Each scene shows the same named points in several views. A view is turned or mirrored, shifted and resized as a whole, has a little noise and may leave points out.

Scene 1
View 1
z_769: [ 10.9  -9.9  -4.5  -3.8  16.6  -9.5   8.4   0.7   3.5  -3.8   7.5   2.5
   4.5   2.3  -4.3  -9.0  -3.0  10.5   0.6  11.3   0.8   2.7  -5.0  -6.1
   1.0 -12.3]
z_541: [ 23.8  13.9  23.0 -10.4  20.4 -23.8  -3.7 -26.2   8.2  27.5  16.6  27.7
  12.1 -16.1  13.7   8.2  17.5   3.2  -6.9  -8.8  15.8  10.2  18.2   0.8
   0.5  13.4]
z_197: [ 27.2   1.8  10.0  -7.4   3.2  -1.1  -6.4 -12.8  16.0  10.7   4.8   9.7
   0.2   6.3   2.4   6.8   6.8  12.6  -2.1  -9.7   1.5   4.8  17.3   3.2
 -12.9   1.9]
z_201: [ 18.8   2.0   9.6  -7.2  12.8 -11.9   0.0 -12.4  10.2  11.1   8.8  13.2
   7.0  -4.2   4.2  -0.3   8.9   8.1  -3.8   0.3   5.8   6.7   8.9  -2.7
  -2.0  -1.6]
z_942: [ 21.6 -10.2  -1.6  -2.6   7.2   4.8  -2.1  -0.4   1.5  -4.7  -0.9  -2.3
  -8.2  11.8  -0.9   5.5 -12.7  18.9   4.0  -2.4  -4.7   2.1   0.1  -0.5
  -9.0  -4.9]
z_669: [ 14.4 -10.2  -5.1  -4.0  12.3  -4.4   5.3   1.3   5.0  -4.5   4.5   0.2
   1.2   6.4  -4.3  -6.0  -4.1  13.0   1.4   7.3  -1.4   2.3  -2.5  -4.2
  -3.0 -11.7]
z_280: [ 16.9 -10.8  -6.1  -4.2   3.1   2.7   3.5   1.8  14.7  -5.7   1.1  -1.9
   0.6  12.8  -8.4  -8.1  -0.4  13.5   0.8   6.4  -5.7   1.1   3.4  -3.2
 -10.0 -16.1]
z_928: [ 22.4   5.0  12.4  -7.4  15.8 -14.6  -1.3 -16.5   8.1  15.3  12.2  17.3
   7.0  -4.9   6.5   4.6   8.8   6.9  -3.3  -5.6   8.8   6.8  13.3   0.5
  -3.5   5.8]
z_344: [ 14.2  -4.8   9.3  -7.4   0.2   8.8  -9.1  -5.6   9.5   2.0  -8.5   1.1
  -5.8   0.7   5.0   2.5  -3.0  16.5  -3.5   7.1  -4.9   6.8  -6.2  -7.9
  -1.2 -12.2]
z_766: [16.6 -0.2  7.8 -7.8  6.2 -3.7 -2.4 -9.2 14.0  7.4  3.3  8.4  4.0 -0.8
  1.9 -2.8  7.4  9.8 -4.0  4.0  1.2  6.4  5.7 -4.6 -3.9 -7.9]
z_130: [  9.5  -7.8   5.5  -6.3   5.9   5.2  -5.3  -2.2   3.9  -1.6  -7.9  -0.8
  -5.4  -1.6   4.4  -0.3  -7.6  16.4  -2.8  12.1  -4.5   6.8 -13.2 -10.7
   2.9 -15.0]
z_983: [ 16.0  -7.0   1.5  -6.0   3.6   2.3  -0.9  -2.8  12.3  -1.3  -0.6   1.2
  -0.9   6.2  -2.0  -3.8   0.3  14.1  -1.3   6.0  -3.8   4.0   0.7  -4.6
  -5.7 -12.9]
z_239: [ 11.6  -9.3  -1.5  -4.5  11.8  -2.5   3.0  -0.2   4.1  -3.6   1.1  -0.2
  -0.2   2.6  -1.7  -5.3  -5.2  13.5   0.0  10.3  -2.0   3.9  -7.1  -7.4
   0.0 -13.5]
z_543: [21.1 -1.3  5.7 -5.6 10.9 -7.2 -0.1 -8.8  9.0  6.8  7.1  9.2  3.2  2.8
  1.0  1.6  3.4 11.0 -0.5 -2.5  2.8  4.4  9.4 -0.1 -6.4 -1.6]
z_658: [ 22.5   8.6  17.5  -9.8  12.6 -14.7  -4.1 -20.2  13.2  20.5  10.7  20.0
   8.9  -8.4   8.1   4.2  15.2   6.0  -6.1  -5.0   9.2   8.4  15.7  -0.7
  -2.6   5.1]
z_647: [ 18.8  -5.6  -1.8  -3.8  16.0 -11.4   6.7  -4.2   5.6   1.1  11.1   6.3
   5.0   4.3  -3.1  -3.9   0.5   9.9   1.3   1.1   3.0   2.2   6.1  -0.8
  -5.0  -3.8]
z_873: [  7.5  -6.5   0.5  -7.3  11.7  -7.9   5.2  -2.3  10.8   0.0   4.2   4.8
   6.9  -3.0  -2.6 -12.9   4.8   7.9  -4.2  16.1   0.7   5.8  -5.6  -9.9
   3.7 -17.6]
z_885: [ 14.4   2.6  10.4  -8.6  13.8 -13.7   1.0 -12.9  11.5  12.0   9.5  14.9
   9.6  -8.2   4.3  -4.4  11.1   5.9  -5.8   5.5   6.2   7.2   5.4  -5.3
   1.6  -5.3]
z_635: [ 14.4  -3.3   4.7  -7.4   3.7  -0.7  -0.7  -5.5  16.2   3.5   0.8   5.2
   3.2   1.8  -1.1  -6.1   6.6  10.8  -3.8   7.8  -1.3   5.0   2.5  -6.1
  -3.6 -13.6]
View 2
z_647: [  3.0  10.0  -9.9  -1.4   0.2   6.4 -20.9  10.3  11.1   3.8 -17.8 -17.7
  -4.2  -5.5 -15.2 -13.2   5.3  -6.1   1.8   9.6   3.1  -3.2  -7.5   7.3
 -10.7  -1.8]
z_942: [ -8.0  26.7   0.6   0.7  -4.7   9.3  -9.4   3.0  -3.1  -5.8  -7.3  -4.9
  -3.5 -20.8 -23.7 -12.6  31.8  -0.6  -4.0  -1.1  -4.8   2.4   4.4  18.2
  -8.1  -3.8]
z_766: [  5.7  -1.1  -2.2   6.1  -2.8  -2.8 -11.4   4.9  -2.7  15.5 -12.3 -20.8
  -1.0  -5.5 -15.1  -1.7   5.3   1.9   8.4   6.2   0.7 -11.8 -10.0  20.7
   0.3   2.1]
z_769: [ 15.9   8.7  -6.0  -5.1   4.5  13.5 -21.7   2.3  11.3  -4.6 -20.6  -3.1
   8.9  -1.1 -21.2 -18.7   8.1  -5.6   5.9   3.1   1.1   2.6 -15.3  15.6
 -10.7  -1.2]
z_983: [  6.4   8.3   3.4   6.6  -0.1   5.8  -9.4  -0.1  -3.1   4.8  -8.6  -8.9
   5.5  -9.9 -23.1 -12.5  16.5   0.7   6.6   5.0  -6.4  -5.4  -2.1  26.1
  -6.0  -1.2]
z_130: [ 10.3   9.8   6.4  -3.3  -1.3   6.0  -7.7  -7.3  -9.7  -2.9 -13.2   4.0
  11.2 -10.4 -25.4  -5.5  25.8   6.2   8.0 -13.2  -1.4   1.8 -18.1  32.5
   4.2   1.5]
z_201: [  2.5  -2.1  -9.7   0.8  -4.8  -6.6 -16.4  11.3   2.8  17.7 -18.0 -27.9
  -8.9  -3.5  -8.4   3.2  -1.0   0.0   5.8   6.0   7.7 -12.1 -15.8   9.8
   1.0   2.2]
z_239: [ 11.5  11.0  -0.9  -2.7   1.7  10.7 -15.3  -0.6   3.0  -4.6 -16.6  -0.5
   8.8  -6.1 -23.8 -14.8  16.9  -1.1   6.0  -1.8  -1.0   2.1 -13.2  21.6
  -6.7  -0.4]
z_885: [ 10.1  -8.4 -10.0  -1.2  -2.6  -6.8 -18.1   8.4   3.7  18.7 -20.8 -25.7
  -3.9   1.0  -8.8   2.9  -5.9   1.1  10.1   4.5   8.7 -12.5 -23.0  12.0
   3.3   3.5]
z_197: [-15.5   9.5  -5.9  12.0  -9.8  -8.8  -8.4  14.7  -5.1  21.1  -5.2 -36.4
 -19.1 -17.1  -9.9   2.3  10.3   1.6  -0.8  12.7   0.4 -15.3   7.5  11.2
  -3.0  -0.6]
z_543: [ -3.2   7.9  -7.8   3.5  -4.3  -2.1 -14.7  11.0   2.6  11.9 -13.3 -24.5
  -9.2  -9.6 -12.3  -3.2   6.9  -1.6   2.4   7.6   2.7  -9.3  -5.3  10.5
  -4.0  -0.4]
z_635: [ 11.1  -1.0   2.3   7.7   1.1   2.6 -10.6   1.1  -3.5  11.9 -10.7 -14.1
   5.7  -4.7 -20.0  -8.2   7.4   1.5  11.1   6.9  -3.4  -9.8  -7.5  26.6
  -3.1   1.8]
z_873: [ 22.3  -3.7  -2.7  -2.1   4.3   7.5 -19.2  -0.3   6.4   4.7 -20.9  -6.8
  11.9   3.8 -20.1 -11.5   0.9  -1.9  13.4   3.6   1.8  -3.8 -21.3  21.8
  -4.3   2.1]
z_344: [  5.1   6.3   8.9   6.1  -3.9   0.6  -2.1  -5.4 -14.7   7.8  -6.7  -5.4
   5.6 -13.6 -24.4  -1.4  23.7   8.6   8.3  -6.9  -4.7  -6.2  -9.0  34.9
   4.9   1.7]
View 3
z_647: [  2.2 -13.0   8.9   3.0 -10.0 -14.0   4.9  -6.5   1.2  11.0 -18.8  13.8
   0.4  -1.3  -7.5   7.6  -5.7   3.9   3.1  -7.5   0.0  -7.3   9.3  -4.9
  -2.1 -14.8]
z_885: [  2.0  -5.0  13.4   1.5 -17.3  -8.6  -3.2 -16.5  16.4   9.7 -24.9   6.6
 -11.6   7.0  -1.1  -2.7 -17.9  -1.1   0.9  10.8  -5.8  -3.6   4.9  13.5
  -1.3  -7.5]
z_769: [  2.7 -10.0  14.0  -4.2 -12.6 -12.3   1.2  -4.7  -1.7  -7.1 -11.5   5.7
   0.7   1.5   1.4   5.6   0.8   9.6   9.7  -2.9  -2.2 -11.9  10.4 -11.0
  -7.4 -10.1]
z_197: [  1.2   1.6   3.9  16.3   0.2  -5.8  12.9 -17.6   7.1  28.4 -23.0  18.2
 -12.2   2.1 -11.7   8.4 -24.8  -1.3 -16.9  -8.1   6.7  12.3  12.2   9.5
   4.8 -16.7]
z_942: [  2.7   4.5   0.4   7.8  -0.2  -3.4  18.6  -6.7  -9.5   2.6  -6.1  15.3
   3.5  -2.0  -4.7  13.1  -6.4  18.2 -14.6 -24.5  14.1   2.2  14.5 -19.5
   2.1 -16.7]
z_766: [  0.9   1.6  12.1   6.5  -6.1  -6.0   4.5 -14.7   5.5   8.2 -16.1   7.6
 -13.6   5.6  -0.6   4.5 -16.3   1.7  -4.8   2.3   1.5   5.3  12.1   6.0
  -3.4 -10.7]
z_130: [  1.8  15.4   9.2  -1.3  -8.7   2.8   9.3 -11.7  -2.3 -21.1  -0.4   0.2
  -4.5   7.5  11.9   3.8  -7.1  20.8 -10.3  -7.3   7.3  -0.3  12.4 -13.2
  -2.8  -6.8]
z_543: [  2.7  -4.8   5.8   8.0  -7.4  -9.0   7.0 -12.3   6.8  16.2 -20.9  14.7
  -6.0   1.5  -7.8   5.4 -15.7   2.3  -6.4  -5.1   2.9   0.8   9.1   3.6
   1.9 -13.2]
z_280: [ -1.4  -4.8  14.5   6.3   6.9 -10.2  13.5  -6.3 -15.7   0.5  -3.9   8.6
  -8.5  -1.4  -1.3  17.1  -1.4   6.2   2.4  -9.6   7.6   7.1  20.9 -15.0
 -13.0 -16.6]
z_658: [  3.2  -2.7   6.1   9.4 -17.4  -7.6  -0.8 -21.8  25.7  29.0 -34.9  14.5
 -13.3   6.9  -8.7  -4.3 -29.8  -6.3 -10.2   9.1  -5.2   0.9   2.2  26.4
   7.5  -9.0]
z_239: [  2.1   0.0  11.5  -1.7  -8.0  -7.2   7.0  -6.5  -5.9 -11.0  -6.3   4.6
  -0.7   2.3   4.6   7.7  -1.5  14.2   1.3  -7.7   4.0  -5.5  12.8 -15.0
  -5.9 -10.2]
z_928: [  3.8  -5.6   4.4   8.1 -17.1  -8.7   0.4 -17.3  21.9  25.6 -32.3  16.4
  -6.7   4.1 -10.7  -1.9 -23.7  -1.3  -8.9   1.7  -3.1  -3.2   1.6  17.2
   7.9 -10.7]
z_541: [  5.1  -6.0   3.0   8.4 -28.6  -8.3  -7.3 -24.2  40.6  37.6 -45.5  17.0
 -10.4   8.5 -13.1 -12.4 -36.4  -8.5 -12.0  13.3 -10.7  -6.1  -7.0  37.2
  15.6  -7.0]
z_201: [  2.9  -4.7   9.0   6.0 -14.6  -8.5   1.1 -15.7  14.8  15.7 -25.1  11.3
  -9.4   5.1  -5.2  -0.1 -19.0  -0.3  -3.7   4.3  -3.3  -1.0   6.3  11.9
   1.4 -10.0]
z_635: [  0.0   1.8  15.7   4.7  -2.5  -5.8   6.2 -13.5  -1.1   0.5 -10.3   4.5
 -15.0   5.0   2.9   7.2 -11.0   3.6  -1.5   2.2   2.7   6.2  16.1  -0.4
  -8.4 -10.3]
z_344: [  1.3  17.7   8.6   5.0  -3.2   4.3  12.0 -14.9  -1.4 -10.2  -3.1   3.6
 -10.9   7.9   8.7   5.8 -13.8  16.5 -16.1  -7.0  10.0   8.3  14.2  -7.2
  -2.2  -8.9]
z_669: [  1.6  -6.9  11.1   0.3  -5.5 -10.3   7.3  -5.2  -6.6  -4.3  -8.2   8.5
   0.2  -0.2  -0.8  10.2   0.2  11.1   3.3  -9.5   3.3  -5.3  13.8 -15.5
  -6.6 -12.8]
z_873: [  1.0  -4.6  18.9  -4.8 -11.9 -10.0  -2.0  -9.9   1.7 -10.1 -11.2   0.6
  -8.8   6.1   6.9   2.2  -3.5   6.1   9.3   7.8  -3.9  -6.2  11.0  -3.2
 -10.6  -7.1]
View 4
z_669: [ -4.4   7.6 -11.7 -11.1   0.4  -7.7   9.7 -10.9  13.2   5.2   9.7 -15.3
   0.2   6.4   3.7  -2.1   2.8 -11.8  -6.7  -2.5   9.6   8.6   2.9  -0.5
  -0.3  -1.0]
z_983: [  1.5   5.3  -5.1 -11.9   4.7 -10.0   9.7  -4.6  11.4   4.6   4.8 -15.2
  -3.6   0.0  -2.3   5.3   1.5  -2.8  -5.0   3.7  10.4   4.2   9.4  -4.2
  -1.4  -5.4]
z_885: [ -5.0   7.8   7.8   6.8  -6.2   7.9  14.9  -3.9   2.2  16.6  -5.3 -18.0
   4.2  -3.2 -14.4   4.5  -4.1 -18.5  14.7   2.7  -9.1   4.4   4.0  -4.3
  -0.4  -4.3]
z_769: [ -7.0   8.5  -8.1  -7.3  -3.9  -5.3   9.2 -15.8  11.8   4.3   6.7 -12.0
   2.5   8.1   3.1  -4.1   3.7 -18.2  -6.7  -3.9   6.0  12.9  -3.8  -1.2
  -0.5   1.6]
z_873: [ -3.6   8.0   3.2  -2.1  -4.2  -2.2   8.5 -14.0   8.9   6.1  -3.2  -8.5
   0.5   0.9  -7.4   1.8   4.3 -17.8  -4.5   0.7   2.7  13.7  -6.8  -6.7
  -0.6   0.2]
z_239: [ -4.2   7.5  -8.9 -12.8   0.4 -11.3   5.5 -11.3  11.2   0.2   4.8 -13.3
  -0.8   3.4   3.8   2.3   1.9 -12.0  -6.8  -0.6   6.4  10.1  -1.6  -0.1
  -1.6  -1.4]
z_647: [ -7.1   9.0  -9.3  -2.7  -3.3   2.1  15.5  -7.6   9.8  13.7  11.3 -20.6
   4.7   7.8   0.2  -5.8  -0.7 -15.9   5.1  -3.5   3.7   3.5   9.1   0.7
  -0.2  -2.3]
z_928: [ -7.8   7.4   0.9   7.2  -4.9  11.1  18.4   3.8  -0.3  22.4   1.7 -28.8
   7.5  -1.1 -10.3   4.1  -9.1 -16.0  26.2   1.7 -14.3  -5.3  15.6   2.9
   0.0  -7.7]
z_658: [ -6.2   6.9   8.8  10.7  -5.1  14.3  19.2   6.6  -2.6  24.9  -4.4 -28.0
   6.8  -6.2 -18.3   7.5 -10.0 -14.4  30.0   4.7 -17.1  -6.3  17.5  -0.7
  -0.3  -9.6]
z_344: [  1.9   4.2  -3.9 -17.0   6.9 -17.5   2.0   0.1   7.5  -3.2  -2.8 -16.4
  -7.4  -8.7  -1.6  16.8  -3.0   0.6  -1.7   7.7   1.0   3.2   6.3  -0.2
  -2.9  -8.2]
z_541: [-11.3   8.0  11.0  19.3 -11.6  23.4  21.7   8.4  -8.6  31.5  -7.0 -33.6
  12.4  -6.7 -20.4   7.8 -15.5 -23.2  44.1   3.1 -30.9  -8.8  16.1   3.5
  -0.3  -9.8]
z_280: [  2.4   6.8  -9.4 -12.1   6.1  -8.5  13.4  -8.7  17.2   6.9  13.0 -13.6
  -2.8   7.0  -0.2  -4.4   7.1  -1.4 -13.7   0.7  23.6   5.3  13.3  -8.3
   0.5  -3.3]
z_197: [  0.7   4.7  -3.5  -3.2   5.1   2.3  18.4   9.8   5.2  19.9   7.7 -29.6
   0.9  -3.0  -8.4   5.7  -7.1   0.8  16.7   5.5   0.6 -10.8  29.8  -0.2
   0.0 -12.4]
z_942: [ -3.4   6.5 -21.6 -21.8   7.0 -16.6   6.4  -0.4  12.1   0.8  15.0 -24.2
  -2.5   3.5  12.1   3.8  -3.0  -1.2  -1.4   0.3   8.3  -0.5  15.3   7.9
  -1.8  -6.9]
z_201: [ -5.3   7.8   2.8   4.2  -3.9   6.5  15.6  -1.0   3.1  17.9  -0.3 -22.2
   4.6  -2.0 -10.7   3.9  -5.0 -14.6  16.1   2.2  -8.2  -0.2  10.4  -1.7
  -0.4  -6.4]
View 5
z_647: [-11.7  12.0   2.7   5.4   8.5 -10.9 -11.9  -6.7  -4.3  -2.3 -18.3   3.3
   7.1   2.8   6.1   0.4  -7.8 -15.5   1.6   7.6 -17.1   6.9   8.6 -14.7
   0.3 -13.0]
z_197: [ -7.7  -2.9  15.2  -9.9  21.0  -9.5  -4.6 -17.1  -5.8   0.4 -41.1  15.3
   3.5 -14.7   6.9 -17.8  -8.9  -6.5   6.4  26.7 -20.0  -6.1   5.1   4.2
   0.7  -5.8]
z_239: [ -1.5  10.5  -4.8  -9.0   3.8  -0.7  -8.6  -6.0  -0.4  -9.8  -1.5   2.6
  11.1   7.4  12.5  11.4  -2.4  -9.5  -2.7  -1.4  -0.6   2.7   1.7  -7.2
   0.2 -18.4]
z_942: [  8.0   9.3   5.4 -23.5   5.5 -13.1  -2.6  -1.8  -9.5 -18.2 -13.1  -1.4
   2.8  -2.1  23.9   7.9  -4.8  -4.5  -3.4  18.6  -5.6  -6.6  15.7  -2.5
  -3.1 -16.7]
z_344: [  6.2  -3.6   0.7 -24.1   9.5   6.2  -3.7 -12.6   2.1 -10.8 -11.8  10.2
  11.5  -3.9  15.4   4.5  -2.7   3.3  -2.7   4.0   6.7  -9.1  -5.7  11.0
   2.1 -15.3]
z_541: [-21.7 -10.0  21.4  37.8  22.4  -3.5 -20.5 -15.4  12.1  21.7 -65.8   9.4
   9.7 -23.3  -4.7 -26.0 -31.0   2.4   1.0  -1.2 -28.6   3.9 -10.8  -0.1
   7.1   2.2]
z_885: [-15.2  -1.2   3.6  13.5  15.4   5.0 -14.5 -16.9   8.2   9.1 -27.1  12.0
  14.6  -2.8  -2.6  -7.3 -11.7  -6.4   2.4  -6.2 -10.6   6.1 -11.4  -2.5
   5.1  -9.4]
z_201: [-14.0   0.1   8.4  11.0  16.3  -1.8 -13.1 -14.6   3.9   7.4 -33.9  10.2
  10.8  -7.1   1.0 -10.3 -13.0  -6.5   2.8   3.4 -16.1   2.7  -4.1  -3.1
   3.6  -7.9]
z_669: [ -5.1  13.7  -4.2  -8.4   5.2  -6.3  -8.4  -5.6  -4.2  -9.1  -3.8   3.0
   9.7   8.4  10.7   9.3  -1.9 -14.2   0.4   5.0  -6.3   4.7   6.7 -11.4
  -1.0 -17.9]
z_543: [ -9.0   3.8   8.4   0.4  13.3  -8.0  -9.4 -11.2  -2.5  -0.3 -29.3   7.2
   6.5  -5.7   6.8  -7.5 -10.3  -8.8   2.2  12.2 -17.2   1.5   4.6  -4.6
   1.0  -9.3]
z_280: [ -5.2  12.0  -5.5 -23.3  10.3  -5.1  -3.3 -14.4  -9.1 -12.0  -0.1  12.4
   9.1  10.5   7.8   5.4   8.7 -19.4   6.7  17.6  -6.9   2.4   9.2  -7.3
  -1.9 -17.6]
z_658: [-17.8  -8.0  16.5  19.1  22.1  -1.2 -14.6 -19.3   6.7  14.7 -52.6  13.8
   9.8 -16.9  -3.2 -23.1 -20.3  -1.3   3.8   5.7 -22.8   2.0  -9.2   1.7
   5.6  -1.4]
z_928: [-14.9  -2.1  15.0  18.1  17.9  -7.1 -14.4 -12.7   4.0   9.5 -47.0   7.4
   7.7 -14.4   1.3 -16.0 -19.9  -3.4   1.5   6.5 -22.4   2.4  -1.4  -3.2
   3.3  -4.0]
z_983: [ -2.8   5.2  -1.8 -18.6  10.8  -0.7  -4.4 -14.3  -3.0  -8.6  -8.4  10.3
  10.2   3.2   9.7   2.8   1.1  -9.5   3.2  11.1  -3.4  -1.2   2.0  -1.0
   0.0 -16.1]
z_130: [  7.4   1.7  -4.5 -19.6   3.3   6.9  -5.8  -7.5   4.8 -12.5  -2.2   3.4
  13.4   1.3  17.4  13.2  -4.1   2.4  -6.7  -5.3  10.2  -5.1  -6.7   5.6
   1.5 -18.9]
z_635: [ -8.0   1.9  -2.0 -11.4  14.1   4.7  -7.0 -19.0   0.4  -2.0 -12.0  15.7
  12.7   2.0   2.7  -2.4   1.2 -10.5   5.1   5.7  -4.8   1.0  -5.2   0.3
   1.8 -13.1]
z_766: [ -9.8  -0.8   3.5  -4.4  15.5   2.2  -8.6 -17.6   1.9   1.8 -23.0  14.7
  11.5  -3.0   2.8  -7.7  -5.5  -7.0   4.2   7.0  -9.0   0.4  -5.3   0.9
   2.2 -10.7]
z_769: [ -8.3  15.2  -6.9   1.5   2.7  -3.5 -12.3  -5.2  -0.4  -5.8  -1.1   1.8
  12.3  11.6   7.9  11.6  -3.8 -15.2  -1.2  -3.6  -5.8   9.1   3.6 -15.7
   0.3 -18.9]
View 6
z_344: [ 16.5  -5.8  -7.2   4.2  10.1  16.6  -9.0   3.3   8.2 -18.4  -3.5   2.3
   0.6   8.4  17.8 -10.8 -11.8   8.6   3.6 -19.0 -11.5  14.4  11.5  30.0
   0.8 -11.5]
z_130: [ 19.9  -6.7  -8.9   6.9   4.7  13.7  -8.0  -1.1   5.7 -11.6   7.5   3.2
  16.0  11.2  23.6 -21.0  -7.2   8.9   3.9 -11.0 -10.4  10.1  10.9  27.9
   2.2 -10.4]
z_983: [ 10.6  -9.2 -14.9  -7.1   3.3  12.2   0.5  13.4  12.4 -19.2  -4.8  -8.6
   0.9   4.5  20.0  -9.7  -7.3  -3.6  -0.8 -10.8  -8.6  10.5  11.1  12.8
  -2.8  -5.5]
z_669: [ 10.6  -6.8 -18.4  -8.3  -4.0  10.5   3.4  16.9  12.6 -16.7   1.6  -8.8
  18.5   9.7  26.6 -20.9   0.5  -5.0   1.3  -1.4  -1.5   4.4  10.7   9.9
  -5.5  -1.7]
z_541: [-31.1  26.0  17.5  -9.1  30.8  12.6   8.3  32.4  17.7 -22.5 -41.1  11.1
  -7.4  41.3  -2.2  22.9   1.0 -30.8  -7.8  18.8  36.5  51.5  -0.7  39.9
 -23.7 -44.0]
z_766: [ -0.2  -1.6  -4.9  -6.2  13.1  11.7   3.5  15.3  13.3 -17.9 -12.5  -4.5
  -5.0  12.7  12.4   1.4  -7.3 -14.1  -5.8  -3.0   0.9  23.9   7.2  18.2
  -5.7 -17.3]
z_201: [ -8.9   6.3  -0.3  -9.0  14.5  10.5   6.2  22.3  15.5 -18.9 -19.3  -1.3
  -0.1  22.9  10.6   4.3  -1.3 -20.1  -5.8   6.9  13.1  28.9   5.0  22.1
 -11.9 -22.9]
z_280: [ 10.6 -15.8 -23.9 -13.9  -3.4  10.1   4.8  18.3  14.7 -21.4  -3.0 -17.2
   1.3  -2.1  23.2 -13.0  -5.7  -7.9  -2.2 -10.9 -11.4   3.9  12.7   0.4
  -2.4   3.5]
z_885: [ -9.2   5.2   2.9  -4.6  17.3   8.3   8.2  15.8  13.5 -11.2 -11.9  -1.0
   2.9  25.6   9.8   4.6  -0.6 -25.9  -8.0  12.5  12.7  30.8   3.0  18.8
  -8.8 -27.4]
z_239: [ 12.0  -6.8 -15.6  -4.2  -1.3   9.7   1.1  11.0  10.4 -13.7   4.7  -5.6
  19.8  11.9  26.0 -21.2   0.3  -3.5   0.7  -1.3  -2.4   6.3   9.8  13.3
  -4.0  -5.5]
z_658: [-19.5  14.7   7.6 -10.1  24.3  12.8   7.1  26.7  16.7 -22.1 -32.5   3.5
 -11.8  27.7   1.9  17.6  -3.6 -24.4  -6.7   7.2  21.0  41.3   2.4  30.8
 -15.9 -32.7]
z_543: [ -5.5   4.0  -9.3 -13.6   7.9  13.2   4.9  28.1  15.7 -25.6 -22.7  -4.3
  -0.2  15.8  14.3  -1.1  -2.2 -11.6  -0.9  -1.8   9.3  21.1   8.7  20.0
 -13.6 -12.9]
z_942: [ 12.9  -2.0 -23.1 -12.8  -6.8  18.0  -5.4  25.6  11.6 -31.6 -15.2  -4.5
  10.1   5.4  26.6 -20.6  -4.6  13.3   9.6 -19.6  -1.2   2.1  15.2  24.2
 -10.2   5.2]
z_635: [  5.9  -8.5  -8.6  -4.6  10.7   9.2   2.7   9.5  12.1 -14.5  -3.5  -7.6
  -3.1   8.5  15.4  -2.4  -7.7 -13.3  -5.0  -4.9  -6.3  18.0   7.4  11.8
  -0.5 -12.7]
z_873: [  5.6  -7.4  -6.4  -0.5   7.4   3.6   7.1   5.5  10.8  -4.4   9.7  -5.6
  15.6  16.6  19.6 -11.7  -0.4 -21.1  -7.7  11.1  -0.8  15.6   5.2   6.9
  -0.2 -16.8]
z_928: [-16.3  14.0   1.9 -12.9  16.5  13.6   6.1  31.5  16.7 -25.0 -31.6   1.6
  -2.8  26.8   7.6   8.6   0.2 -19.4  -3.7   6.7  22.5  33.1   5.3  28.8
 -18.8 -25.6]

In a view up to two points have been moved. Name them for each view, in the order of its rows, or write none.
view 1 => z_873
view 2 => z_197, z_344
view 3 => z_769
view 4 => z_280
view 5 => z_541, z_885
view 6 => z_669
